A landscape with many peaks, sampled at points; each row gives a point and its height.
From any point a climber steps to the highest of the 2 points nearest to it. It stops when none of these is higher. Distance is the straight distance between rows; heights are no part of it.
<548>: [-22  -2   1   3 -25   8 -26  -1  -6  -7  10   5 -23  15 -20  32  -6   7
 -32 -48 -24 -10  -9 -20  16   5  57  -5   8   3  -1  -9   1  21 -16 -19]  (h 3.81)
<1353>: [ -8  -3  27  -7  -8   1  -9  13 -34 -26 -26  15  -9   8  26 -30   7 -18
  21 -10   8  11   1  12  -1   2  10  -3  26  -1  -1   9  -3  25 -36 -13]  (h 4.36)
<856>: [ 13   8  -8   4  32  -2  29  -1 -35  32  23  -4 -28 -18   2  28 -11  -1
   8 -31  -7 -12  -8 -15   5  12 -51   2 -28  29 -12   3 -15  -7 -27 -11]  (h 5.79)
<795>: [ -1 -13   1  -5   1 -12  14   2  12 -10 -25  -5 -16 -31  14 -41 -25  14
 -24  34  20  -4  14 -17  10  18   6  -1  12 -34  48  11   9   9  43   4]  (h 2.74)
<1225>: [  2  40   2  -5  -6 -16 -11  11 -31   8 -10 -15   6  14 -20  13   9  -9
  -3 -19 -22   5 -34  12  28 -20 -54 -17  31   1 -19  -3 -16  38 -15  18]  (h 1.54)
<822>: [ 19 -25   3   3  19 -24  12  -2  10 -32  21   7  27 -19 -44   0   6 -25
  28  17  -7  49 -37  -8  12  -8  -3  18  14  -2  12  -7  44 -13  51  -6]  (h 5.69)
<1355>: [-27 -52  -3  -2 -18   0  -7  12 -10  41  -1  -8 -10   9  13   2 -12 -12
  -1  19   6 -39  34 -57   1 -26  32  27  -4  37  16  -1   5 -10  -2  -3]  (h 3.74)
<751>: [-14  -6  25 -22 -22   7 -34   8  35 -26   5  -4  12  14  11 -14   2   6
 -38  22 -20   7   4  10 -15  16  40 -11  44 -40 -15  -6   2  11  -6  15]  (h 5.40)
<942>: [-16  53  10  -1 -15  35 -21   1  24  16 -28  19  21  12   4 -18  21 -13
 -23  18  13  17 -13   8 -15 -39 -22   8   6 -20   4 -12 -27  37  -5  37]  (h 4.41)
<1300>: [  1   6  12 -41   1   0 -29 -29  -3 -28  19 -10  12 -19  42   2 -17  21
  10 -12 -25  17  19  31  16   8  18 -13  16   2 -13  -5  16 -11 -11 -40]  (h 2.42)
<92>: [  7  21   5  19   0 -29 -34 -21  47 -13   9   1  24  22 -41 -10  -4  -1
  -3   0  -7 -25 -12  22 -28 -45  29   2   7  -8 -37  -9  -5  11  -3  39]  (h 4.61)
<866>: [  2  30   2   5 -13   5  25 -10  12  -7 -25 -14  62   5 -17 -15   9 -15
  -6   6  31  32 -24   2  -3   2  -2   7  -1 -21 -42 -48 -15  10  11   7]  (h 5.33)
<879>: [ -9   0  -8   7   9  -6  22 -15  14  12  -9  12  12 -33 -13 -14 -10  -1
  -4  15  24  25   1 -30   0 -20 -24  13 -17  15  65  -3  21   0  25   3]  (h 3.18)
<246>: [ 37  -6  10 -25 -23 -13 -15 -14   5 -13 -33 -28  12  34 -14 -12   2   6
 -40   2 -16  16   5 -10   6 -12 -13  -7  -1  -2 -22  -8  18   9 -15  44]  (h 1.26)
<1112>: [ 44 -15   9   2   7  -8  -4  -3  -8 -24  31  -8  19  10  -6 -23 -31  44
 -38  -7 -10   1   2  -6 -17  26   6   4 -19 -12 -25  -1   9 -10 -34   8]  (h 3.25)
<891>: [  7  14  27 -22 -28  -3 -26 -14 -18   0  29 -23  -6  16  -8  12 -38 -18
 -23 -15 -32  38   8 -27  18  -7   3   6  11  -6  14  15  13   5 -11  28]  (h 1.15)
<525>: [ 11  27   7   9  28   8 -11 -62  30 -13 -36   0 -15  19 -23  21  17 -32
  28 -23 -19 -19 -14  27 -28 -33  12 -23  19  14 -21  -9 -16  -1   1  36]  (h 5.61)
<1064>: [  4  11  17 -32  -6  -1 -12 -45  -8  -7  -1 -29  -4  -1  40  18 -15  -8
  37 -18 -23  19  39  26  21  -9  13  -4   9   2  24   6   5 -29  22 -25]  (h 2.51)
<676>: [-11  36  15 -11 -11  34 -11 -18  14  -7 -42   1  34  17  -8  -3  25  -1
 -19  -3  11  17 -18  24 -14 -11 -16  -6  13 -21 -32 -45 -22  21  -1  24]  (h 4.79)
<269>: [ 10 -25   0  37  10  -3 -12  24  -4 -16 -13  28 -10  11 -13 -16  10 -24
   2  16  16  -5   7 -14 -22 -18  34   9 -15  12   4  -2  24   6  10  18]  (h 3.97)
<913>: [-48 -18  -4   2  -2  44 -25   8 -27  35  36  36 -10 -20  10  26   2   3
 -11 -39  18 -16   9 -26  -5   9  23  35 -16  11  17  12  11   5   0 -24]  (h 3.68)
<206>: [-13  13 -19   9  27  39 -17  20 -22  -5  15   9 -24 -50  15  24  24   2
 -13  -1  16  10  -2  19   9  39 -35 -11   2   3 -19  -8 -12   8  -5   1]  (h 2.52)
<335>: [-42 -22  20  -7  -4  23 -12  40 -23 -21 -15  33 -22  -8  41 -23   3  -7
 -11  10  12   9  -3 -19   7  25  24  13  14   5  28  25  13  25 -26 -10]  (h 4.10)
<918>: [ -8   6  13  -6 -15  -4 -56  15 -16  -2 -31   2   4  28   1  -1  -1   5
 -31   4 -17  -8   4 -17   4 -52  14   1  29  37  -4 -25 -11  63 -21  10]  (h 5.24)
<837>: [  0   7  30  -2 -15  -7  -6  16 -15 -29 -17   3 -50  20  18  -7  -7 -16
  21 -14 -28   4 -17  13  15   9  13  -6  20  -5  26  37  -4   7 -24  -5]  (h 4.52)
<979>: [  2  -6 -28 -11 -38 -24  57  14 -11  13 -18 -30  24   6  -7 -18   8  -3
  -1   5  25   6  12 -15  37  46 -12   0  10 -27 -28   4 -22  -6   0 -20]  (h 4.12)
<1127>: [ -4 -28  -6  -3 -30   9  15  34   8  50 -12  -7 -23  14  20   2  -3   0
 -21  19  -1 -33  28 -53  10 -19  24  25 -34   4  11   0 -21  -7  19  -8]  (h 3.53)
<689>: [-20   9 -23  23  37  46 -13   3 -11  10  10  28 -46 -35   4  30  25   8
   4  -2  20 -15   6  15 -21  12 -28 -16 -13   6   2   2   9  -7  -9  21]  (h 2.66)
<570>: [ 25   1   9  11  33  -6  37 -14  21   1  -6 -45  13   4 -19   5 -16 -27
  42  32  22  -9 -37  19   6 -20 -58  -3   3  -9  -1  -2 -14 -25  64  34]  (h 3.40)
<458>: [-14  15  -4 -39 -25  -3 -29  11  26  -8  -3 -29 -28  -1  29   1   0   4
 -18  26 -31  18  21  19  48  17 -17 -18  46 -18  14  35  -8  12  11  11]  (h 6.43)
<1163>: [ -9 -14   8   2 -20 -26  12  -9  47   1  45  -3  23  11 -27  -4 -14  -3
  13  -5   4  -6 -11   6 -21   8  34  -4  18 -30 -12  -5   0 -33 -12 -18]  (h 3.71)
<733>: [ 25  30  19  13   4  -6  14  -5  25 -21 -13 -34  34  42  19  -2  -4   4
  31  23  21  -9 -20  60  -8   1 -22  -9  -2 -23 -35   0 -31 -20  -1   7]  (h 3.04)
<73>: [ 39 -15   2 -24 -10  -8 -24  20 -16  17 -18 -16   2  29   1   8  12  16
 -50  15 -37  -3  15  -6  18 -32 -32 -10   1   9 -37   4  15  24 -24  41]  (h 1.34)
<243>: [ -5 -25 -12  -5 -34 -28  19 -22   1   2  23 -21  14  10 -45   0  -8 -19
  19 -33   3 -11   1  -6  -7  45  28 -22  25 -35 -23   5  -2 -35   3 -27]  (h 3.50)
<1223>: [-20  -4 -27  -1 -12   7  30  19 -12  52  38  -8   7 -13  -7   9   2   7
  11  -2  18  -3  -3  -1  13  37 -48  11  -4 -23  -5  17 -23 -20  14 -18]  (h 4.11)
<144>: [-45 -16  -8  11  13  19 -33  -5 -20  24  37  54  -1   4 -16  23  -2  -1
  -9 -42 -11  -4 -12 -11  -9 -15  29  22   3   0   6   9  23  26  -2  -5]  (h 3.51)
<671>: [ -7  42  -7   3 -10   2  16  40 -25  13  18 -16 -11 -12  10  11   1  10
 -19 -13   1   5 -32   2  29   7 -46  11  -8   6  -6 -20 -57  40 -25 -23]  (h 2.16)
<952>: [  9  36   9   5  -1 -17  11  -6 -28  14   2  -4  15  23 -24  -7 -20  -9
  -9 -26 -23   7 -31   1  11 -28 -11  10   2 -17 -14 -16 -21  30   2   9]  (h 1.67)
<1103>: [-26 -14   5 -35  -8   5 -41   3  33  -9   3  -9  -9  -1  23   3  -4  15
 -46  29 -34   8  10 -12  12  24  12 -26  48 -17   0  14   6  18 -22  13]  (h 5.83)
<708>: [  9  -3   6  18  18  13 -14  10  -7 -25   0  42  -3   0  -3 -18   1  18
 -29  -4   6  11  -5   3 -12  -9  27  14 -26  -5   1  -6  28  25  -3  10]  (h 3.75)
<1335>: [ 39  12  10  22  29  -5  40   6  23 -13   2 -41  20  22   2 -15 -16  -6
  33  42  32 -12 -20  29 -11   2 -42 -10 -19 -12 -12   3 -13 -31  22  30]  (h 3.22)
<864>: [ 27 -18 -15  -3  19   8  24   1  -9   0 -13 -24 -22 -32  26 -21 -25   1
 -18  24  19  -7  31 -15  21  26 -23  -7 -14  -4  31  11  -1 -14  33   2]  (h 2.93)
<833>: [ 19  -9 -10   3   1 -26  31   1 -18   6  12  15  42   5  -9 -31 -16  27
  -8 -18   7   0  -1 -10  -4  -4  20  24 -30  -2 -29 -16   9   2  -3 -38]  (h 0.73)
<307>: [ 13 -32  -1  11  -8 -36 -27   9  -5  -8   5 -19   6 -30 -36 -17  -8 -27
  -5  34  15   5   9 -31   2 -17   5  19  14   2  18   6  26   3  52  33]  (h 4.72)
<1350>: [ 30  21  23   6  10  13  -7 -23  30 -17  -7  -6  12  41   8  -1   2   0
  19  12  -8   6 -15  53 -16 -15  -4  -5 -12 -27 -23  10   3 -29   0  39]  (h 2.90)
<1385>: [-13   5 -23  -1  12   8  13   3  14  47  33 -28  17 -16 -20  12  -5 -15
   2  21   7   0 -22   6  11  14 -61  -4  11 -15 -24   2 -23 -22  32  12]  (h 3.82)
<82>: [ 19 -12   1   9 -13 -52  -7 -27  44 -12  42 -37  20   7 -32  11 -18  11
  19  -2  -2 -10   2  14 -15 -11  13  -9   2   8 -13  -2  10 -37  -4   2]  (h 3.91)
<474>: [-11 -19  18  -6 -14  17  -7  18  11  -5  -1  19  12  22  10  -4  14 -20
 -19   0  -6  20   3 -31  -9 -18  34   4 -13  19  -4 -27   7  11 -56  -5]  (h 5.30)
<838>: [ 19 -14  13   0   9  -4   3   5  12 -19   2  22  -7  20   2  16  42 -20
  48  11 -20  29  -4  28  -6 -11  -5  -2 -14  13  11  21  44 -32 -16   2]  (h 6.58)
<1058>: [  4 -15  -3  13  25  -1  32  15 -30  22  26  12 -38 -11   4  -4 -23  13
 -20 -24   4 -30 -13 -36 -15  29 -24   0 -22   8 -10   9 -11   7 -56  -6]  (h 5.17)
<24>: [  7 -24 -27  -1 -19   0  33  18   4   1  16  -9  18 -16   3 -19   0  28
  -4   8  33  -8  23  -3   5  54   6   5 -11 -25 -29  -4 -10 -27  -8 -38]  (h 3.94)
<849>: [ 36  -4  26 -24 -46  -2 -27   5  -1 -35  -4 -35 -14  24  -4  10  -6 -23
 -36  -5 -33  37  16 -14  19   3   9  -2   6  -1 -10   4  13  -1  -9  25]  (h 1.20)
<1007>: [ 31 -18  15   4   0 -10  11 -18  18 -41 -43   7 -25  25   1   4  32   0
  24 -15 -12  22  -8  21   7   6  28 -19  -8   4  18  30  37 -15 -23  -6]  (h 6.04)
<710>: [  0  19  -3   5 -18   3  -6  22  25  -8  10 -23  42  -6 -16  10  26 -23
  -1  36   9  33 -24  13  14   0 -11   7  11 -19 -40 -25  -2  -4  10   2]  (h 4.80)
<101>: [-25 -29   4 -17  -1   4   9 -11  24   1 -32  22 -14 -18  -8  -7   5  -4
  16  31  13  19   9 -18   4 -20 -19  -4  17  -7  88  26  27  -2  40  21]  (h 3.00)
<80>: [-39 -23 -19  23 -15 -10  -2 -30  -1  21  -3  16  -8 -11 -38  17   1  -9
  11 -45  32 -26  14 -32 -19   7  40   7   2  11  13 -13  -6  -2   7 -26]  (h 3.08)
<103>: [ 21 -29  -7   4  14 -12  36  36 -10 -17  43   0  36 -41   0 -29 -11 -10
  35  50  18  26  -7 -17 -11  20 -38  20  -6  14  11 -13   3 -13  15 -26]  (h 4.85)
<1244>: [ 13  -9  13   1  13   8  39 -22 -28 -31 -28  20 -18   9  34 -20  -9   9
  19 -38  10   3  11  -8 -15  19  26   6 -45  21   4   2   9 -14 -38 -38]  (h 3.24)
<634>: [-19  -3 -14  11 -21   7 -42   2 -10   1  10   3 -30  10 -23  47   6   1
  -5 -31 -32 -22   3 -11  22  -3  58  -5  19   3   5  13  20   0  42 -11]  (h 4.08)
<352>: [  9 -14  -7  -5   5  -5  11  20  18  16  31 -39   3 -16 -15  14 -10 -19
  49  38   4  -5 -21  21  16   0 -67   0  18  -5   7   5 -32 -40  51  11]  (h 3.59)
<1121>: [-28 -40  -9  -8  11   1 -11  12 -21  16  18  22 -25  -5   4  10 -12  26
 -37 -21 -22 -39  -1 -18  -3  38  42  -3  16 -20 -13  23   9   8   7  -3]  (h 3.49)
<1080>: [ 41  16  -5   9  25  -3  34  -9 -43  21  11 -15  22  -1   7   9 -16  -7
   9 -10   1  19   2  -7   8   3 -45  17 -43  17 -14  -3 -11 -14 -10   2]  (h 5.20)
<137>: [ 11  15 -21  12  28   4  60 -22  13  -3  -4 -14  -5  -2  11  31  18  19
  22 -13  30   7   9  25   8  44 -44 -12 -48  19   6  -4  -3 -40   3  -8]  (h 5.65)
<159>: [ 17 -20  18  11   6 -10  26   8  25 -21  10  22   5  25  -9   5  37 -48
  73  18  -2  28 -16  16 -23 -29  -2   5 -16  18  21  -5   6 -35   4   0]  (h 7.13)
<8>: [  2  -4  15  -9 -13 -13   6  31 -32  -3   7  19  13  23  16 -15  22 -10
  20 -11 -19   7 -17  13   1  -7  -4   6   3  10 -25  11   1  11 -50 -28]  (h 4.64)
<459>: [-43 -20  12 -11  -4  44 -23  30 -35   3  16  24 -44 -14  42  14   7   3
  -9 -18   7 -11   4 -23   7  27  18  21  -3  21   4  26   7   7 -23 -16]  (h 3.88)
<1271>: [-15  27   3 -18 -44 -16 -25   6 -23   8  19 -18 -23  24 -13  11 -20  13
 -11 -25 -32  -2  14  -9  35  -5   7   5  10 -19  31  46  13   6  10  14]  (h 1.08)
<221>: [  3   2  -5  21 -24 -47 -43 -10  41 -12  14 -35   1   0 -44  21   8  -7
   5  11   9 -35  18   0 -19 -30  27   1  14  15 -17  -2   3 -11  11  29]  (h 4.20)
<139>: [ 36 -11  -2   8  23   0  31  33  -2 -29  44 -21  13 -32  26 -33 -27  14
  22  43  24  -4   7  -4 -19  37 -14  11 -23   2 -14 -13  -9 -20  -6 -27]  (h 4.54)
<1189>: [-20 -27 -16   9  14  -4  -9 -22 -19  39  -3  29   1   0 -30  19   1 -17
  20 -30  -6 -14  11 -13  -9 -19  17   4  15   7  -1   6  16  -2  29  -2]  (h 3.30)
<983>: [ -6  13 -21   2  33  44  -2 -25  14   8 -16 -13 -26 -40   9  25   9 -39
  -9   9  -7  -5  15 -20  -9  15 -12 -44  20  21 -12 -33 -26 -11  -3  20]  (h 5.08)
<97>: [ 11 -11  -8   3  -8 -10  19  13   9   2  34 -16   8 -13  17 -23 -11  38
  19  13  42 -39  20   9 -31  25   4  19 -36  -7 -14  -8 -19 -37  -3 -37]  (h 4.22)
<800>: [-26  -6  15 -12  21  19 -35 -17   3   7  -1  26 -26  -8  33 -14 -23  23
  -8   8 -15 -18  13   6 -11  -6  13  -3  20  -6  33  34  13  11  -5  14]  (h 3.10)
<356>: [-17  18  -7   2  11  42   4  -5  28   5   2 -21  -7 -37  23   0  -3 -37
  -3  15  15  -6   4   4 -14  41 -11 -31  28 -15 -10 -32 -51 -16   0  -6]  (h 5.52)
<1367>: [-22  -5   9 -10  -1  17 -54  23 -22  15 -17   5  -9   5  30   2   1  15
 -25   9  -7 -39  18 -23  -7 -43   6   5   9  55 -13  -9 -18  49 -48   6]  (h 4.86)
<1180>: [-30 -32   4  -9  19   5  13   1   9  -5 -18  23 -15 -38  13 -39 -18  -6
   1  35   0  14  -8 -14  -6   8   1  -2  31 -23  70  22   7   6  57   7]  (h 2.86)
<129>: [  0  36  10   5  -8 -26 -31 -55  29 -21 -24   6  28  37 -37  -2  12  -3
   8 -43  -5 -13 -10  35 -25 -31  19 -21  19  13 -37 -19 -14  17 -10  23]  (h 5.04)
<1314>: [-30  15  -6  12  14  20 -14   0  16  45   1  33  18  -3  11 -15  -3 -30
   0  20  -4  -7   0 -26 -19 -64  10  18 -14  31  24 -19 -25  30   0   2]  (h 3.89)
<1142>: [ 18  -4   9  32  20  13 -35 -15  -6 -39 -47  26 -32  21  -2   9  24  19
  -2 -32  -6 -14   4  34 -24  -8  36 -18 -12  21  -9  11  21  11 -28  17]  (h 5.13)
<396>: [ 30   7 -15  18  14 -17  17   5 -23   7  -5  -4  27   7  -8 -13 -20  39
 -14  -8   7 -17 -14  21   8   7   1   4 -18 -18 -43 -16 -12   6  22 -23]  (h 0.81)
<1358>: [ -8   3  30   4  16 -16  -3  -6   2 -40  30   7 -30 -18   4  -7 -47  -3
   0 -22 -21  29 -30 -16   4  30  33   2  28  -3  39  12   2  24 -22 -30]  (h 5.11)
<669>: [-12 -21 -35   0 -27  -8  66  21 -15  38 -18  -2   0   0 -14  10  26  -7
  13 -11  31   4   5 -24  24  46 -36  11 -15  -9  -4   2 -17 -14  -1 -21]  (h 4.53)
<654>: [ -2  34  -7  10   1 -28  43 -12  21  16 -17   2  37 -11   2 -10   9   0
  -7  28  27  19  -6 -23   2 -37 -30  11 -35  38  47 -23   7  22  -8  -2]  (h 3.41)
<914>: [ 15 -37  -4  21   1 -22  36  22   9 -18   9  28  26  10 -57  18  34 -25
  47  13   2  24 -35   6  -9 -18  -2  17 -16   9   4 -19   9 -28  42  -9]  (h 6.37)
<593>: [-18  40 -18   9   5  11 -11  11 -11  10   6  -9 -36 -42   6  15  -3  26
 -33 -18  16   7 -12   7  24  27 -53  -2  -8  -2  15   7 -34  30 -10  -5]  (h 2.34)
<72>: [-18   6 -16  15  13 -13  -3  -1  23 -33  12  11  -2 -32  -5   7  30  31
  20   0  30  -9 -12  35 -14  27   3 -15   2  18 -14 -20  17   0 -48 -39]  (h 0.54)
<724>: [ 28   5   4  -3  -1   3  -5  -2 -11 -39 -17   8   4   3  -1 -17  -2  64
 -41 -12  10  21   6  15   2  28  -2   4 -29  -8  -4  -8  31  14 -23  -5]  (h 3.48)
<615>: [ 13   1 -14  -7  20  14  22  -9  11  11 -12 -12 -22  -8  23  23  26 -11
  23  12   0   9  17  17  15  13 -58 -13  -9  10  13  12   2 -34  10   8]  (h 6.39)
<714>: [-17  24 -11  14   6  -7  20 -13  32 -19  10  -7  16 -16   4  -9   7  23
  11  15  36  -7   1  15 -27  12  -9 -14 -22  14   2 -23  -1 -13 -37 -16]  (h 0.59)
<1176>: [  5  -6   3  -4  34  -6  19 -12  17 -12 -36  -4 -10  -5  21 -44 -20   5
  14  34   8 -37  -1  36 -14  16  -1 -33  40 -38   7  14 -10 -10  11  15]  (h 4.35)
<1295>: [-26 -42 -26 -12   6  -3 -49  22 -11  31  14  -6  -6 -36  15   2  11  -1
 -12  33   7 -41  40 -27  -6   8  -8 -16  31  27  -7  18  12   7 -14  18]  (h 4.21)
<590>: [  8   4   3  -6 -16  -5  -6  26  41 -22   2 -13   8   4  -6 -17  10   8
 -32  49   7   9 -10  10   4   8   5  -2  16 -35 -16  -3  13  -5  11  17]  (h 4.96)
<886>: [  3 -18  -7  22  19 -25   7   7  13   8  -8   8   5 -11 -27 -19 -10 -34
   1  18   8 -19  -7 -31 -15 -35  12  13  13   6  10 -20  -5  12  42  18]  (h 4.31)
<279>: [ -9 -17  17  -8 -27   9 -33  39  -4  -7 -12   7  20  31   9 -16   3 -20
 -44  16 -18   6   5 -33  -2 -26  46   6  23  14 -23 -45 -18  47 -17   1]  (h 5.73)
<177>: [ -4  20  -8   7  25  -9  20 -16  22  40 -18  19  41   0   3 -32 -10 -15
 -12  23   0  11  -4 -22  -7 -73 -19   0 -25  24  22 -17   3  24   3  20]  (h 3.66)
<628>: [  2 -12  19   7   6 -11 -30  -4  -5 -31  14  -8  -8 -28 -23 -15 -20 -41
  -4  14  14  31   5 -18 -12  20   7   8  30 -13  20  14  25   0  18  32]  (h 5.10)
<565>: [  8  38   6 -18 -15  17 -23 -50  -7   0 -40 -16  28  17   0  25  21  12
  -2 -25   4   6  21  44 -11 -18 -18  -9  -6  -3 -32 -19  -6  -6  12  29]  (h 4.37)
<930>: [-22  28 -14  -2 -34 -11   1  52 -51  27  26   7  12   2 -13  20  12   1
 -22 -22 -14 -12 -21 -11  28  -8 -12  13  -4  -5 -20  -8 -22  42  -6 -22]  (h 1.97)
<386>: [-20  -1  -6 -15  18  36 -32 -23  -4  29  -2   3 -32 -21  31   3 -26  23
 -23   1   7 -25  34 -19  -4 -12 -11  -5 -15  12  31  19  10   4 -16  20]  (h 2.97)
<168>: [ 44  19  -6  -2  -1   0  24 -17 -50  20   7 -18  43  14   3  16  -7 -15
  17 -24  -4  23  14   3  16  -4  -2  24 -40  10 -22  -9  -7 -22  30 -18]  (h 4.78)
<1363>: [ 10   1  -5  -6 -17 -29   5   3 -10  11  21 -11 -17   5 -10  12 -18  24
   0  -9 -18   0  -1  -1  32   1  -7  18 -10 -15  21  32  26  -8  20  -9]  (h 1.01)
<594>: [-33 -13  -9 -22   2   8 -53  10 -19  40   7  -4  -2 -12  18  17   1   4
 -25  22 -18 -31  20 -18  -1 -19  -1 -10  50  29 -13  11 -11  37 -14  13]  (h 4.50)
<65>: [-14  24   8  -8   1  31 -14  16  22  42 -13  23   3  27  15  -5   5 -24
 -11  31 -28 -10  -9  -6 -15 -52   1   5   7  -7  -1   4 -34  28 -12  34]  (h 4.13)
<473>: [  4 -22  21 -11   5   7  17 -10 -43  -3  -6   9  -8  17  33 -21 -43   0
   9 -44 -16  -6   6 -22  11  -9  43  17 -18  29   2   4  -1   3 -18 -39]  (h 3.42)
<515>: [ -1 -28 -23   4   9   2 -41   6 -18   3   3   2 -43 -12 -13  35   9  21
 -22 -15 -23 -29  16   7  18  27  23 -15  19 -10 -21  32  20  -6  35  19]  (h 3.78)
<387>: [ -2 -18 -12  -1 -10  13  60  25   5  26 -35  13 -14  12  24 -13   6  10
 -13   8   5  -8   7 -40  12   2  19  20 -36   2  11 -13 -15 -10   2 -24]  (h 3.31)
<534>: [ 18 -18 -22  -2   3   9  56  23  13  14  -6  -6  -6 -18  14 -15   5   3
 -10  40  21  -3  11 -25   9  12 -16  -4 -34   3  19 -12  -9 -22  13 -10]  (h 3.09)
<806>: [ 18   0  -2 -11  18  -3  48 -22  -2 -33 -33   5   4  -4  27 -22  -7  41
  -4  -6  19  25  15   4   9  27  -3 -10 -33   3  13   5  34  -4 -36 -24]  (h 3.23)
<1046>: [-35 -33 -15   0  -5   7 -27  29  -6  23  12  11   5 -34  17 -18   2   0
   1  43  23 -35  26 -33 -18 -15   6   9   9  31  22   4   9   8   8  -3]  (h 3.98)
<380>: [  2 -16  22  -4 -18  16 -11   9 -32 -24   5   5 -24  15  19   3 -28  10
 -21 -40 -32 -17   2 -20   8  19  65  -1  -4  10 -13 -14 -15  11  -9 -38]  (h 3.60)
<428>: [-19 -38   6   8  18  -2 -12  24   4  14  25  28 -26  -3  -1  -8  -3  21
 -12  17 -15 -31   1  -5 -18  11  18   4   5 -21  10  25  12   2   9   9]  (h 3.28)
<1252>: [-13   4 -11 -23  -7   9 -27  -3  15  22  -6  -9 -32 -10  19  18  17 -13
  11  18 -11   4  21  13  21  -1 -38  -7  24  -1  20  43   0 -10   5  19]  (h 7.19)
<551>: [ 31   4  17  27   8 -18 -16   0  -9 -55 -41  18 -15  17 -13  -4  39  -9
  21 -18   2  19  -8  37 -11 -12  11 -14 -11  23  -8  11  23  12 -33  19]  (h 5.54)
<1084>: [ -5  -2  -4   9  -5 -12  23 -10  23   3  -3  21  30  11  -1 -36  -6  13
   1  -2  24 -10  16  -3 -29 -14  33   5 -29   8  -2 -23   3  -2 -21 -20]  (h 0.66)
<1269>: [ -8  24 -14  11  36  29 -18 -47   7   7 -21   7  -4 -12 -11  40  22 -36
  24 -25 -12 -14   3  15 -22  -8   1 -22  23  19 -28 -28 -20  -1  -2  14]  (h 5.15)
<827>: [ 15  19   5 -31 -11 -15 -20  10 -45  18 -15 -14  12  38  -4  16   4  18
 -17 -25 -50 -11 -13  16  21 -36 -33 -19  22  10 -34  -3   4  30 -21  18]  (h 1.43)
<900>: [ 31  30   3  -8  -6  18 -10 -30 -56  -3 -24 -18  35   7   0   5  -6  -7
 -10 -27  12  31  22  23   9  -3 -10  17 -18 -10 -34 -18   1  -8  38  16]  (h 4.39)
<1171>: [ -6   6 -14  17 -18 -15  27 -38   7  -2 -20  -3   6   3 -30   7   7  -7
  10 -42  29  -9   7  -2 -14  35  31 -13  -1 -11 -16 -17 -18 -18  -5 -30]  (h 3.26)
<503>: [-27  26 -30   8  10  37 -13 -19  18  11  -6  10 -35 -29  10  15   7  36
 -26   2  23 -13  21   8 -14   4 -15 -11 -24  -7  23   6  17  -3  -7  23]  (h 2.81)
<788>: [  2  -3 -16  14 -20 -17 -16  -5  19  -9  14  -6 -17  10 -25  39  17  21
  13 -27 -29 -30  -6  24   7  -4  43  -9   1  -6 -10   8  10 -20  33 -22]  (h 4.38)
<518>: [ -4   4  21  -7  -6 -21  -6 -12   3 -39  22  -4  12 -21 -18 -11 -18 -32
   0  -7  -5  50 -21 -17   7  32  27  -1  40 -13  23   5  18   8   5 -16]  (h 5.51)
<347>: [  5  -5   4   3 -11  -6  12  14  18   9   6  23  28  32  -4   8  39  -9
  -3  -3 -15  17 -13  -2 -14 -21   4   1 -28  21 -22 -11  15   0 -70   3]  (h 4.99)
<1239>: [ 19   4  -1  17  -3  -8 -30 -11  17 -21   1  -1 -11  17 -11  34  30  35
   4 -26 -17 -16   1  40  -3  -9  21 -10 -15  11 -23   5  11 -10 -13  -8]  (h 4.71)
<231>: [  0  25  36   0  13 -10  10   8  10 -34  14  13 -42   8   5  -4 -27 -19
  18 -15 -31  28 -42   5   8   6  14  -2  21 -26  49  24  -9  19   4 -14]  (h 4.81)
<193>: [ 17 -19 -32  12  -6 -13  61   7  -8  12 -16  -1   0   9 -12  19  43  24
  18 -13  24  -1   3   5  16  37 -26   7 -51  19  -6  12   8 -38  -1 -17]  (h 5.05)
<729>: [ 18 -32   2  -2   6  -1  26  26  11 -21  21   1  14 -34 -20   0   1 -13
  26  42  10  37 -16 -12   5  -1 -28  20  -5   2  43 -12  -4 -23  59 -17]  (h 5.21)
<636>: [ 34   3   4  11  19 -40  -7  -2 -10  -5  14 -10  -2  11  -3 -11 -20  51
   0  -8 -22 -24  -8  27  12 -21  -2   2  -7 -12 -18  19  20   4  19 -10]  (h 0.91)
<1095>: [ -3  41  19  -6 -11   3   3 -35  31  16  -4   8  28  32   3  -7   1 -11
  17  -1   4  20  -3  27 -15 -41  -6  21 -25 -22  12  13   5  -5  12  27]  (h 2.75)
<696>: [-23   2   3  -5   9  20  13  -7   5  11   1   4  10 -33  24 -20  -9 -23
  34   7  17  -1   5   8 -20  32  -5 -16  36 -26  11  -7 -25 -18   9 -21]  (h 5.09)
<1199>: [ -3   8   1   1  29  24  21  -8  18  -8  -8   0 -13 -29  32 -17 -12  15
  41  27  25 -14  -2  40 -21  28 -30 -22  19 -29  30   0 -13 -31  26  -9]  (h 4.73)
<925>: [  6  55  31 -21 -12  15   1 -51   5   3 -10  -7   9  27  23  23  -3 -22
  28 -29 -14  37  13  28   8 -28  13  12 -25   6  29   5   1 -20  17  -8]  (h 2.63)
<1013>: [-14  53  -8  -9 -28   8   7  25 -62  18  17   3  14  29 -38   4  -8   3
  -8 -43 -34   2 -40 -11  32 -10  -7  -1   7 -22  -5 -15 -18  36   7 -17]  (h 1.82)

For each start below, name the point where the climber stops.
<864> -> <279>
<1171> -> <525>
<1271> -> <159>
<80> -> <279>
<1180> -> <866>
<593> -> <159>
<1244> -> <159>
<515> -> <159>

Call two points neighbours if one is among the 2 nearest of the other. Go from one point of each pair to the other, from neighbour to neighbour, staying as high as possible. Name the lowest point that can't be avoided.
<1252>, <856> -> <565>
<525>, <356> -> <983>
<159>, <1252> -> <24>
<1252>, <525> -> <80>
<279>, <518> -> <1353>
